Each row is a point on a tangle of strands that fork and nearly touch. The rows are in no order.
Two points are linked if the straight distance between their rows is under 4.29. Some points are linked to none.
J_807: [-1.23  2.04 -2.55 -1.27  3.36  1.41  1.49  1.73  1.17 -0.53 -0.21 -0.13
 -0.32 -1.97 -0.33 -2.39 -0.32  0.97 -0.07  1.31  0.06]
J_985: [-1.23  0.04 -1.33 -1.37 -2.27  0.08  2.68  5.28  0.89  0.41  2.64 -0.81
 -0.84 -1.00  0.68 -0.33 -0.47  1.05  0.56  1.84  1.62]
J_966: [ 2.89 -0.98 -0.79 -1.57 -0.68  1.20 -0.65  0.08 -2.57 -0.82  2.52 -0.01
  1.08 -1.78 -1.05  0.29 -1.12  0.39 -1.62  1.08  0.65]
J_527: [-1.42  0.88 -1.68  1.84  2.43 -0.24 -0.41 -1.67  0.44 -3.33 -0.90 -2.91
 -0.66 -2.16 -1.15 -0.60  1.07  0.73 -0.95  1.74  1.46]
J_45: [ 1.07 -1.78  1.54  1.43 -1.98 -1.14  0.73 -0.59 -0.96  1.23  0.58  0.54
  0.22  1.89 -0.13  1.15  0.06 -0.56 -0.44 -2.09 -0.18]
J_531: [-1.36  0.14 -1.01 -1.17 -0.73  0.85  3.74  5.45  0.42  0.17  3.85  0.28
 -0.81 -0.71 -0.42 -1.03 -1.15  1.83 -0.19  1.52  1.45]
J_278: [-0.81  2.84 -0.08 -1.64  0.05  0.51 -2.95 -1.85  0.41 -0.60 -2.02  0.47
 -0.27  0.51  1.56  1.13  1.26  0.18  0.82 -0.19 -1.64]
J_443: [ 3.32  0.17  1.54 -1.75 -3.09  1.16  0.87  2.17 -3.24  1.86  3.37  2.79
  1.38 -0.36  0.50  0.75 -0.79  0.36 -0.89 -0.66 -0.76]
J_881: [ 3.08 -0.38 -0.58 -1.45  0.80  1.52 -1.32 -1.50 -2.96 -0.58  1.59  0.07
  2.28 -2.08 -1.30 -0.77 -1.45 -0.23 -2.48  0.25 -0.24]
J_965: [ 0.71 -1.55  1.66  2.31 -2.08 -1.72 -0.46 -2.36 -0.17 -1.18 -0.26 -1.16
  0.17  0.31 -0.25  1.90  0.99 -0.36  0.18 -0.32  1.03]
J_742: [-2.66 -1.33 -0.86  1.29 -0.80 -2.10  1.39  1.30  2.40  0.43  0.87  0.05
 -2.45  1.86  0.09 -0.07  0.45  0.30  0.76  0.53 -0.02]
J_684: [ 2.18 -2.07  2.60  2.61  0.22 -1.78 -0.34 -2.80 -1.08  0.22 -1.80  0.71
  1.18  2.27 -0.31  1.36 -0.14 -1.94 -0.36 -3.35 -0.71]
J_941: [-4.30  0.21  0.54  3.48 -0.19 -2.06  0.38  0.64  2.04 -0.49 -0.96 -0.71
 -1.55  2.73  0.18 -0.13  0.58 -0.22  0.14 -0.36 -0.73]
J_950: [ 3.38 -1.69 -0.55 -3.42 -0.12 -0.73  1.39  1.02  0.59  1.17  2.78  2.24
 -2.16 -0.67  2.39  1.62 -0.13 -0.22  1.61  1.32  0.51]
J_701: [-2.19  1.94  1.40  1.35 -3.53  1.56  2.20  4.05 -2.00 -0.22  3.20 -1.51
  1.12 -1.48  0.32 -0.42 -0.87  0.92 -1.08  0.99  1.94]
J_587: [-0.31 -0.11  0.31  0.29 -0.20  0.36 -0.41 -0.20 -0.17  0.86 -1.30  0.41
  1.07  1.12 -0.25 -0.85 -0.51 -0.48  0.18 -1.14 -1.00]
J_439: [ 2.68 -0.43  2.17 -1.37 -3.83  0.79  1.43  0.80 -1.46  3.12  0.67  2.51
  2.88  0.27  1.36  1.06  0.29  0.08  0.75 -2.24 -0.75]
J_687: [-1.77  1.50  0.40 -0.59 -2.06 -0.68 -0.07  0.85  0.28  0.71  0.93  1.53
 -2.16  1.61  2.24  1.43 -0.35  0.49  1.53 -0.04 -0.90]
J_730: [-1.89  1.31 -0.20  0.36 -1.84  0.46  0.35  1.36 -0.99 -1.60  2.24 -1.41
 -1.14 -0.55  1.19  0.87 -0.54  0.47 -0.79  1.85  1.06]
J_511: [ 1.12 -0.77 -0.76 -0.06  2.71  1.02 -0.41 -1.01 -0.58  0.51 -0.54  0.15
  1.50 -0.40 -1.56 -2.50 -0.99 -0.65 -1.47 -0.40 -0.77]
J_539: [-2.66  1.90 -0.90  1.65  0.64 -0.29 -1.39 -1.50  0.48 -3.38 -1.36 -3.31
 -0.57 -2.48  0.25  0.14  1.07  0.60 -0.06  1.76  1.22]
J_15: [-5.18  1.29  1.58  4.50  0.23 -0.50  1.54  1.59  0.04 -1.57  1.94 -1.85
 -0.23  1.48  0.37 -0.25 -1.01  0.44 -2.08 -0.09  0.54]
J_510: [ 2.64 -1.02  0.62 -1.67 -2.08  0.83  1.61  2.47 -1.72  1.75  3.51  2.20
  0.22 -0.32 -0.26  0.21 -1.14  0.26 -0.91  0.17 -0.90]
J_525: [-0.93 -0.35  1.34  1.80 -0.84 -1.90 -1.10 -1.70  2.93  0.48 -3.36 -0.12
 -0.58  1.70 -0.16  1.05  2.29 -0.72  2.17 -0.76 -0.84]
J_81: [ 0.19  0.51  0.03 -0.02  0.15  0.04 -1.37 -1.30 -2.23 -1.06  1.50  0.65
 -0.56  0.65 -0.19  0.78 -1.01  0.39 -1.21 -0.20 -0.63]
J_490: [ 0.98 -0.15 -1.88 -2.05  1.49 -0.24 -1.11 -0.69  2.97  0.67 -2.17 -0.23
 -2.35 -0.82  1.06  0.43  1.91  0.00  2.72  1.65  0.71]
J_230: [-0.34 -0.56  0.25  1.66  1.34  0.75  0.95  1.08 -2.38 -1.95  3.06 -1.81
  1.26 -0.64 -2.05 -0.63 -1.70  0.72 -3.86 -0.20  1.47]
J_744: [-3.86  1.59 -1.37  0.93  2.74 -0.21 -0.46  1.13  1.45  0.20 -1.73  0.59
 -1.65  1.98  0.14 -1.04  0.57  0.62 -0.06 -0.15 -1.78]
J_74: [ 2.33 -1.66 -1.23 -3.54  1.22  1.38  0.54  0.29  1.82  3.17 -0.92  1.04
  2.11 -2.11 -0.50 -2.78  0.21 -1.01  1.48  0.58  0.17]
J_512: [ 4.02 -1.79 -0.03 -2.71  0.57 -0.48 -0.58 -2.89  0.42  0.27  0.83  2.34
 -0.74 -0.99  2.23  2.85  1.91  0.28  1.78  0.74  0.97]
J_964: [ 1.36  0.48  0.09 -1.11  0.33  0.11 -0.60 -0.50 -2.39  0.24  2.47  2.47
 -0.60  0.70  0.14  1.13 -1.56 -0.05 -1.01 -0.17 -1.50]
J_740: [ 1.63 -1.94 -0.69 -1.79 -2.52 -1.18  0.38 -0.36  2.33  0.56 -1.28 -0.32
 -0.11 -1.17  0.52  0.52  1.54  0.36  2.42  0.64  1.60]
J_874: [ 1.09  0.80 -0.85 -1.59  0.05  2.16 -0.48 -0.69 -1.90 -0.57 -1.14 -1.31
  3.27 -2.15 -1.00 -1.52 -1.02 -0.17 -1.28 -0.22  0.41]
J_440: [ 2.43 -1.59  0.28  0.62  1.04 -0.21 -1.26 -2.96  1.79  1.04 -3.57  0.65
  0.84 -0.17 -1.11  0.03  1.71 -0.76  1.58 -0.65 -0.59]
J_52: [ 1.16 -1.22  1.12  1.92 -1.19 -0.03 -0.44 -1.27 -2.39 -1.61  0.71 -2.27
  1.74 -0.19 -2.24  0.24 -0.90 -0.86 -2.02 -0.69  0.92]
J_810: [-0.21 -0.91  0.11  1.38  1.16 -0.34 -1.21 -1.72  0.59 -0.10 -2.35 -0.41
  0.72  1.22 -1.51 -0.89  0.39 -1.21  0.01 -1.38 -0.85]
J_952: [-3.21  1.10 -2.04  0.69  2.99 -0.60  1.57  2.26  0.37 -1.84  3.25  0.35
 -2.43  0.40 -0.18 -0.72 -1.15  1.69 -1.27  1.15  0.54]
J_40: [-1.04  0.04  1.76  0.74 -1.05  1.47  0.86  1.61  0.23  2.05 -3.03 -0.88
  3.00  1.42 -0.70 -1.98 -1.07 -1.73  0.31 -2.91 -0.30]
J_404: [-2.05  0.75  1.11  0.06 -2.56  0.86  1.12  1.73  0.14  1.00 -2.20 -1.20
  2.30 -0.14 -0.50 -1.20 -0.41 -0.63  0.67 -1.32  0.09]
J_827: [-0.08  1.29  1.08 -0.07 -4.51  1.47  1.05  3.14 -3.10 -0.24  3.40 -1.13
  0.52 -1.56  0.48  0.86 -0.53  0.57 -1.30  1.05  1.39]
J_471: [ 0.59 -1.21  2.14  1.73 -3.20  0.63  1.62  1.63 -1.32 -0.72  0.54 -3.19
  3.17 -0.79 -2.08 -0.49 -0.39 -0.76 -1.30 -0.51  2.26]
J_330: [ 2.20  0.21  2.57 -1.34 -4.79  1.58  1.35  2.14 -2.55  2.69  1.84  2.00
  1.58  0.15  0.84  1.08 -0.03  0.19  0.23 -1.29 -0.08]
J_597: [ 0.41  0.66  0.25 -1.36 -3.89  1.01  0.27  1.68 -1.59 -0.41  1.73 -1.32
  1.04 -1.31  0.51  0.73 -0.51  0.49 -0.24  0.93  1.22]
J_34: [ 0.75  1.71 -0.58 -2.05  1.62  2.20 -1.77 -1.51 -1.17 -0.33 -2.51 -1.01
  2.08 -2.31 -0.57 -1.09  0.12 -0.02 -0.36  0.25 -0.22]
J_803: [-3.80 -1.01  0.44  3.40  1.43 -1.53  1.46  1.22  2.00 -0.28 -0.14 -0.62
 -0.93  2.53 -1.37 -1.03 -0.32 -0.18 -0.32 -1.17  0.08]
J_536: [ 1.78 -0.45  2.56  2.49 -0.10 -1.19 -1.60 -3.71 -0.93 -0.52 -2.38  0.23
  1.38  1.60  0.10  2.07  1.08 -1.41 -0.18 -2.78 -0.92]
J_909: [-1.99 -0.96 -1.19  1.96  0.46 -2.35 -0.49 -0.59  0.77 -2.44  2.45 -1.03
 -3.76  0.90  0.23  1.41  0.33  0.64 -0.40  2.08  1.04]
J_794: [ 1.12  0.52  1.49  0.66  0.03 -0.26 -2.42 -3.40  0.10 -0.04 -2.72  0.58
  0.86  1.11  0.52  1.36  1.14 -1.10  0.70 -1.94 -1.14]
J_175: [-3.69  1.62 -0.69  1.15  1.95  0.43  2.92  3.79 -0.17 -1.33  3.48  0.33
 -1.83  0.49 -0.27 -1.01 -1.40  1.97 -1.91  0.29  0.09]
J_897: [-1.08 -0.18 -1.90  0.50  3.45 -0.63 -1.30 -0.41  2.36 -0.12 -2.06  0.18
 -2.70  0.44 -0.54 -0.60  1.80  0.58  0.62  1.47 -0.94]
J_819: [-0.22  0.69  1.21 -0.51 -1.36 -0.69  0.68  0.86 -1.15  0.55  2.60  2.98
 -2.26  1.90  2.17  2.24 -1.05  0.32  0.34 -0.52 -1.36]
J_492: [-0.38  2.51 -2.37 -0.19  3.91  1.94  0.25 -0.15  1.08 -0.52 -2.72 -1.17
  1.72 -2.04 -1.24 -2.90  0.34  0.45 -0.64 -0.07 -0.14]
J_787: [ 2.92 -1.23  0.92 -1.30 -0.18 -1.04 -0.48 -3.35  0.53  0.00 -0.56  1.89
 -0.40 -0.40  2.08  2.67  2.22  0.74  1.59 -0.37  0.23]
J_164: [-2.26  0.85 -1.91  0.96  3.67  0.15 -0.17  0.18  2.57  0.15 -2.72 -0.33
 -1.06  0.48 -0.85 -1.96  1.13  0.39  0.55  0.28 -1.32]
J_94: [ 1.82 -0.70  1.34 -0.44  0.52 -0.84 -1.17 -2.95  0.55  0.44 -0.94  3.28
 -0.24  1.30  1.93  2.27  2.08  0.30  1.37 -1.47 -0.94]
J_841: [-1.77  0.16  2.46  3.41 -2.56 -0.04  0.17 -0.56 -0.52 -1.44 -1.04 -3.01
  1.64  0.56 -0.84  0.14 -0.29 -1.06 -0.70 -0.52  1.34]
J_193: [ 0.08  1.53 -0.45  0.21  0.93  1.28 -2.26 -1.87 -0.78 -1.91 -2.23 -1.89
  1.64 -1.92 -0.47 -0.60  0.29 -0.16 -0.65  0.28  0.14]
J_549: [ 0.08  0.59  0.28 -1.38 -2.68  0.82  0.69  2.17 -1.50  0.79  1.15  0.17
  1.22 -0.53  0.26 -0.04 -0.95  0.43 -0.04 -0.35  0.16]
J_925: [-2.50  1.03 -1.34 -0.51  1.11  0.90  3.39  4.12 -0.10 -0.47  3.52  0.86
 -0.50 -0.60 -0.26 -1.35 -1.82  1.50 -1.53  1.10  0.38]
J_312: [-0.57  1.99  1.38 -0.73 -1.50 -0.71 -2.57 -2.65  0.66 -0.15 -2.34  1.09
  0.20  0.77  1.99  1.66  1.40 -0.24  1.48 -1.44 -1.47]
J_604: [-2.42  0.54 -1.98  0.65  2.53 -0.91 -0.43  0.20  0.83 -2.52  2.19 -1.36
 -3.92 -0.22  1.20  0.75  0.39  0.90 -0.65  2.72  1.01]
J_148: [ 0.87 -0.28  0.51  0.09 -1.67 -0.67 -1.51 -2.28 -0.57 -1.57  0.06 -1.79
  0.36 -1.04 -0.20  1.79  0.52  0.06  0.07  1.06  1.20]
J_526: [ 2.97 -1.40 -1.44 -4.18  1.45  0.51  0.49  0.35  2.58  2.90  0.32  2.51
 -1.32 -0.77  1.57 -0.48  0.49 -0.46  2.80  1.31 -0.42]
J_296: [ 0.52  0.55  0.71 -1.24 -0.07 -0.61 -0.48 -1.53  0.61  1.70 -0.79  3.01
 -0.71  1.86  2.09  1.56  0.92  0.11  1.49 -1.49 -1.67]
J_467: [ 1.30 -0.49 -2.14 -3.02  2.45  0.00  0.01  0.95  2.12  2.00  0.00  2.34
 -2.51 -0.02  1.37 -0.24  0.28 -0.23  2.26  1.36 -0.85]
J_319: [ 4.02 -1.98  0.04  0.20  2.50  0.35 -1.91 -3.92 -1.89  0.56  0.82  1.18
  1.24 -0.63 -1.84 -0.56 -0.11 -0.95 -1.49 -0.49 -0.73]
J_388: [ 2.81 -1.77  0.65 -0.66 -2.23 -0.11  0.36 -0.51 -1.13  0.77  0.54 -0.25
  1.85 -1.07 -0.56  0.14  0.08 -0.03 -0.55 -0.58  0.60]
J_346: [ 0.81  0.27 -1.28 -1.14  2.95  0.26 -2.37 -2.31  0.17 -0.02 -0.76  1.16
 -1.39 -0.22  0.00  0.40  0.85  0.36  0.30  0.63 -1.12]
J_36: [ 0.25  0.86 -1.54 -0.20  5.82  1.37 -1.33 -0.67  1.16  1.96 -2.07  1.24
  0.12 -0.32 -1.46 -2.98  0.60  0.06 -0.84  0.44 -2.51]
J_830: [-0.08 -0.09  0.63 -2.22 -1.60 -0.76  0.67 -0.22  1.58  2.01 -0.96  3.44
 -1.18  2.05  3.01  1.96  1.21  0.14  3.12 -1.24 -1.14]
J_420: [-0.46  0.71 -3.24 -1.86  4.74  1.14  0.87  1.79  1.33  0.35  0.49  1.17
 -1.93 -1.28 -0.12 -2.04 -0.64  0.61  0.25  2.41 -0.74]
J_840: [ 3.11 -2.61  2.43  2.48 -2.06 -0.77 -0.06 -1.63 -2.26 -1.10  0.62 -1.93
  1.84  0.37 -1.93  1.25  0.23 -1.36 -1.53 -1.52  1.27]
J_875: [ 1.37  0.28 -1.89 -1.66  0.75  1.25 -0.13  0.54 -1.81 -1.35  1.98  0.02
  0.35 -2.01 -0.67 -1.04 -1.46  0.74 -1.05  1.80  0.67]
J_615: [-0.42  0.88 -1.80 -1.40  3.85  1.20 -0.75  0.33  0.96  1.57 -0.97  2.27
 -0.11 -0.12 -0.62 -2.61 -0.49  0.18 -0.13  0.73 -2.37]
J_307: [-0.24  2.04 -2.73 -1.05  3.00  1.35 -0.38 -0.42  1.07 -0.96 -3.13 -2.01
  0.21 -3.08 -0.47 -1.99  1.43  0.73  0.73  1.27  0.47]
J_502: [-2.09  3.08 -0.62 -0.95 -0.45  1.40  0.75  2.42 -1.59 -1.58  2.48 -0.61
 -0.76 -0.99  1.23 -0.05 -2.17  0.85 -1.07  1.75  0.47]
J_406: [ 2.41 -1.35 -0.58 -3.38  0.35  0.41  0.49 -0.04  1.71  3.01 -0.55  2.31
  0.71 -0.66  0.16 -1.61  0.04 -0.41  1.66  0.02 -0.68]
J_301: [ 3.61 -2.22  1.20 -0.04  1.03 -0.24 -1.41 -4.28  0.36  0.94 -2.30  1.17
  1.29 -0.68  0.04  0.64  1.72 -0.49  0.83 -1.03 -0.33]
J_834: [ 2.00 -2.83  1.83  1.38  0.45 -0.16  1.78  1.02 -0.14  2.47 -1.09  0.47
  2.28  2.26 -1.41 -2.19 -1.42 -2.05 -1.03 -3.11 -0.25]
J_960: [-1.37  0.79  1.99  2.07 -1.81 -0.95 -1.31 -2.00 -1.46 -0.30 -0.21  0.55
 -0.19  2.55  1.08  1.85 -0.18 -0.67 -0.39 -1.62 -1.20]
J_710: [ 3.67 -0.84  0.10 -2.84 -0.50 -0.52  0.21 -0.78 -0.33  0.31  1.80  2.74
 -1.17 -0.69  2.89  2.86  0.13  0.01  1.62  0.70  0.13]
J_424: [-3.57  1.57 -1.97  1.16  2.11 -0.57  1.21  1.77  0.47 -2.57  2.80 -1.77
 -2.91 -0.40  1.18 -0.09 -0.73  1.44 -1.10  2.12  1.35]
J_309: [ 3.98 -3.24  1.10  0.66 -1.28 -1.18 -0.12 -1.62 -1.35 -0.49  0.58 -0.30
  1.48 -0.89 -1.31  1.26  0.52 -0.67 -0.57 -0.93  1.05]
J_650: [ 3.57 -1.03 -0.32 -0.50  2.85  1.07 -2.09 -2.75 -2.72  0.25  0.97  0.70
  1.51 -1.50 -1.54 -1.50 -1.48 -0.26 -2.28  0.32 -0.74]
J_669: [-1.72 -0.45  2.87  4.51 -1.30 -1.80 -0.16 -1.25 -0.35 -1.66 -1.47 -2.44
  0.85  2.06 -1.03  0.62 -0.43 -2.00 -0.56 -1.05  0.43]
J_773: [-1.01 -0.18 -1.26  1.05  1.66  0.04  0.57  0.39  0.52 -2.43  0.34 -2.50
  0.25 -1.70 -1.64 -1.44  0.50  0.95 -1.02  1.20  1.93]
J_693: [-0.54  1.77  1.94  0.51 -2.01  0.96 -1.56 -0.68 -2.06 -0.08 -1.05 -1.00
  2.02  0.18  0.44  0.55 -0.92 -0.65 -0.28 -1.63  0.06]
J_165: [-2.32 -0.28 -1.43 -0.50  0.26 -1.02  1.55  2.36  1.06  0.09  1.86  0.88
 -2.78  1.21  0.52 -0.38 -0.75  1.34  0.34  0.81  0.31]
J_855: [-0.58 -0.46  1.86  3.19  0.02 -1.12 -1.01 -1.85  0.05 -0.80 -2.22 -1.40
  0.82  1.77 -1.25  0.06 -0.03 -1.57 -0.28 -1.64 -0.53]
J_532: [-1.29 -0.07  2.94  3.10 -3.45  0.18  0.73  1.19 -1.22 -1.53 -0.44 -3.58
  3.01 -0.70 -1.12 -0.14 -0.55 -1.04 -1.15 -0.62  2.00]
J_155: [-0.01  1.69 -0.67 -1.30  0.07  1.87  1.10  1.52 -1.50  0.00 -0.29 -1.28
  3.13 -2.08 -0.99 -2.03 -1.30  0.07 -1.16 -0.72  0.37]
J_57: [-1.25 -2.04  0.41  2.93  0.96 -1.00  1.33  0.68  1.08  0.16 -0.46 -0.36
  0.23  2.38 -2.17 -1.23 -0.54 -0.76 -0.89 -1.20  0.18]
J_349: [ 0.40 -0.45 -0.02 -0.44 -0.28  1.58  2.33  2.31  0.05  0.47 -0.86 -1.81
  3.85 -1.73 -1.71 -3.16 -1.25 -0.03 -1.10 -0.73  1.41]
J_901: [ 0.50 -1.15 -1.18 -2.08 -2.77 -0.82  0.54  1.19  1.98  0.77  0.19 -1.18
 -0.98 -0.66  0.91  0.70  0.72  0.29  2.34  1.24  2.25]
J_188: [-0.57  1.29 -1.73 -1.58  1.11  0.87  0.53  1.97 -0.97 -1.20  1.96  0.12
 -0.58 -1.86  0.21 -0.41 -1.44  0.88 -0.40  2.06  0.24]
J_413: [-2.84 -0.49  1.04  2.59 -2.09 -1.94  0.12 -0.03  1.40 -0.08  0.00 -0.37
 -1.94  2.11  0.79  0.83  0.61 -0.27  0.75  0.05 -0.13]
J_13: [ 0.54 -2.99  1.39  2.17  0.33 -0.04  1.53  0.84 -0.17  0.48 -0.75 -0.92
  1.48  1.82 -2.73 -1.18 -0.95 -1.67 -1.15 -2.16  0.57]
J_326: [-1.26 -0.73  1.86  2.50 -2.06 -1.78  0.38 -0.12 -0.43  0.63  0.66  0.40
 -0.82  2.83  0.82  1.50  0.06 -0.54 -0.41 -1.45 -0.57]
J_903: [-2.56  1.05 -1.08  0.03  2.05 -0.06 -0.50  0.78  0.93  1.61 -1.27  2.57
 -0.97  2.40  0.19 -1.14 -0.39 -0.10 -0.04 -1.23 -2.73]
J_839: [ 0.22 -0.26 -2.82 -2.22  3.36  0.30  0.13  0.85  1.43  0.44  1.26  1.43
 -2.92 -0.36  0.41 -0.68 -0.66  0.07  0.58  2.18 -0.39]
J_241: [-2.82  1.17 -1.70 -2.08  0.00 -0.68  0.60  2.14  2.87  1.06 -1.34  0.48
 -2.06  0.59  2.14 -0.10  0.15  0.24  2.88  0.88 -0.09]
J_478: [ 1.04 -1.02  1.52  0.34 -0.26  0.91  1.75  2.04 -0.07  2.98 -2.20  0.53
  2.95  1.59 -1.34 -2.65 -1.52 -1.70 -0.83 -2.93 -0.60]
J_180: [ 0.63 -1.33 -1.18 -1.49 -0.42 -0.61 -0.14 -0.76  3.08  1.09 -2.26  0.01
 -0.72 -0.48 -0.33  0.13  1.79 -0.15  2.80  0.78  0.63]
J_185: [ 0.45  0.32 -0.62 -0.38 -0.65  0.71 -1.45 -1.94 -0.78 -1.88 -1.01 -2.51
  1.53 -1.98 -0.83  0.11  0.20  0.11 -0.41  1.23  1.41]
J_663: [ 3.78 -1.74  1.06  0.41  1.52  0.00 -1.63 -3.85 -1.28  0.33 -1.03  1.28
  1.88 -0.17 -0.66  0.19  0.31 -1.06 -0.80 -1.31 -0.87]
J_654: [-2.29  1.62 -0.19 -0.15 -2.81  0.70  3.00  4.59 -0.48  0.09  2.24 -1.47
  0.79 -1.61  0.32 -0.90 -0.37  1.00 -0.09  0.94  1.65]
J_942: [-2.20  2.40  2.22  2.17 -0.62  0.07 -2.13 -2.18 -1.75 -0.34 -1.21 -0.28
  0.47  2.50  0.82  1.05 -0.93 -0.80 -1.04 -2.10 -1.74]
J_954: [-0.61 -1.07 -1.61 -2.00 -2.16 -0.67  1.79  2.89  1.44  0.05  1.89 -1.35
 -1.55 -1.28  0.78 -0.08 -0.06  0.53  0.97  2.00  1.81]
J_229: [-3.24  1.86 -0.05  1.35 -1.13 -0.52 -0.19  0.64  0.17 -1.75  0.86 -1.10
 -1.23 -0.13  1.23  0.73 -0.29  0.83 -0.06  1.18  0.46]
J_846: [-2.09  3.03  1.86  0.38 -1.23  1.37 -1.36 -0.15 -1.80  0.10 -1.78 -0.07
  1.34  1.39  0.78  0.24 -1.05 -0.59 -0.24 -1.88 -1.28]
J_553: [-0.40 -0.26  1.64  2.45 -0.77  0.66  0.20  0.85 -2.67 -2.06  1.95 -2.27
  1.56 -0.08 -1.73 -0.23 -1.20  0.07 -2.63 -0.59  1.58]
J_280: [-0.82 -1.95  0.27  2.74 -0.87 -2.25 -0.54 -1.61 -0.24 -2.00  1.95 -1.39
 -2.49  1.18 -0.35  1.79  0.54  0.65 -0.50  0.54  0.88]
J_293: [ 0.65  1.45 -3.01 -1.72  3.62  1.53 -1.18 -0.23  2.35  0.28 -2.73 -1.32
 -1.36 -2.26 -0.08 -1.03  1.38  0.83  1.48  2.03 -0.29]
J_64: [ 1.19 -1.52  0.69  0.41 -2.49  0.11  1.12  1.30 -0.61  0.21  0.05 -1.65
  2.41 -0.74 -1.79 -0.25  0.02 -0.25 -0.70 -0.20  1.67]
J_911: [-1.17  0.59  0.05 -0.58 -1.70  0.11  0.34  0.84  0.14  0.86 -0.52 -0.37
  0.65  0.48  0.24 -0.21 -0.15  0.16  0.43 -0.40 -0.22]
J_899: [ 0.98 -2.65  0.33  2.85 -0.70 -2.86 -0.76 -2.83  0.19 -1.57  0.05 -0.87
 -1.30  0.59 -1.10  1.98  1.48  0.12 -0.08  0.15  0.61]
J_334: [-0.37  2.00 -2.28 -1.38  3.79  2.05  0.69  1.07  0.58  0.46 -1.09 -0.10
  1.09 -2.27 -0.93 -3.48 -1.00  0.39 -0.70  0.35 -0.82]
J_41: [ 0.39  1.86 -0.13 -1.50  2.33  0.74 -3.67 -2.54  0.67 -0.64 -2.24  1.15
 -1.01  0.09  0.82  1.02  1.07 -0.07  0.22 -0.03 -1.69]
J_281: [ 3.30 -1.05 -0.03 -3.24 -1.30  0.12  1.75  2.12 -0.48  1.46  3.25  3.03
 -1.05 -0.83  1.10  0.87 -0.95  0.20  0.27  0.77 -0.38]
J_958: [ 0.45 -0.04 -2.92 -2.26  3.29  0.41 -0.33  0.24  3.11  1.01 -1.61 -0.48
 -2.63 -1.56  0.08 -0.67  1.63  0.68  2.40  2.44  0.14]
J_25: [ 1.51  1.03  0.99 -1.90 -0.87 -0.31 -0.22  0.03 -2.39  0.28  3.48  3.43
 -1.87  0.89  1.45  2.71 -0.99  0.21  0.04  0.60 -1.29]
J_708: [-1.73  0.02 -0.27  0.01  0.03 -1.53 -1.26 -1.22  3.15  0.70 -3.66  0.22
 -1.84  1.06  0.37  0.43  1.96 -0.30  2.43 -0.22 -1.06]
J_877: [-1.90  1.83  1.48 -1.18 -2.99 -0.74 -0.61 -0.11  1.12  1.19 -0.86  2.27
 -1.10  2.06  3.15  2.07  0.73  0.20  2.34 -1.21 -1.13]
J_702: [ 0.98  1.38 -1.77 -1.93  3.41  1.22 -1.76 -0.61 -0.02  0.46 -0.24  1.97
 -1.05 -0.54  0.20 -0.85 -0.51  0.01  0.02  0.98 -1.86]
J_779: [-2.99  1.90 -0.27  1.73 -0.41 -0.69 -1.37 -0.80  0.59 -2.09 -1.05 -2.18
 -1.05 -0.34  0.83  0.15  0.63  0.38 -0.14  1.24  0.25]
J_715: [ 2.22 -2.15  1.84  1.42 -0.46 -1.44  0.68 -1.62 -0.77  1.67 -0.41  2.11
  0.71  2.14  0.35  1.27  0.38 -0.96 -0.18 -2.83 -1.18]
J_850: [ 1.79 -2.28 -1.08 -2.43 -0.61 -1.04  1.30  1.22  1.37  2.01  1.97  1.70
 -2.20  0.65  0.95  0.62  0.16  0.14  1.69  0.68  0.17]
J_948: [ 0.99 -1.35  0.79  1.22  0.11 -1.59 -0.70 -2.63  2.93  0.15 -4.16 -0.08
  0.33  0.63 -0.97  0.62  2.40 -0.95  2.36 -0.36 -0.46]
J_628: [-2.07  1.14 -1.49 -0.54  1.61 -0.81 -1.92 -0.47  2.99  0.46 -2.38  0.60
 -2.76  1.02  0.68  0.26  1.80  0.45  1.71  0.63 -1.36]
J_793: [-0.41 -1.20  0.42  1.94 -0.85 -1.09 -0.49 -0.82 -1.56 -1.40  2.03 -0.71
 -1.09  0.95 -0.68  0.81 -0.56  0.21 -1.54 -0.19  0.46]
J_917: [-0.02  1.57  2.15  0.72 -3.65  1.18 -0.85 -0.12 -2.88 -0.65 -0.15 -2.19
  2.62 -0.44  0.32  0.90 -0.84 -0.36 -0.66 -0.51  1.18]
J_655: [-0.53 -0.12 -1.29  0.51  2.05  0.64  1.35  0.87 -1.19 -2.11  2.13 -1.73
  0.73 -1.79 -1.85 -1.32 -0.76  1.21 -2.38  0.72  1.48]

A fork is a point with three links, a tip a point with one. Leave the first point through the second and follow the links. Name the first fork or tip that comes.
J_492, J_334 => J_74
J_966, J_881 => J_903
J_911, J_404 => J_413
J_280, J_793 => J_950
J_615, J_702 => J_326
J_553, J_52 => J_911
J_830, J_877 => J_280
J_684, J_536 => J_36
J_899, J_965 => J_349

A fork is a point with three links. Follow the links from the first point to the second and name the forks in between, in order.
J_655, J_740 => J_911 J_985
J_180, J_230 => J_985 J_911
J_64, J_965 => J_911 J_985 J_280
J_536, J_954 => J_326 J_413 J_911 J_985
J_420, J_925 => J_985
J_954, J_965 => J_985 J_280
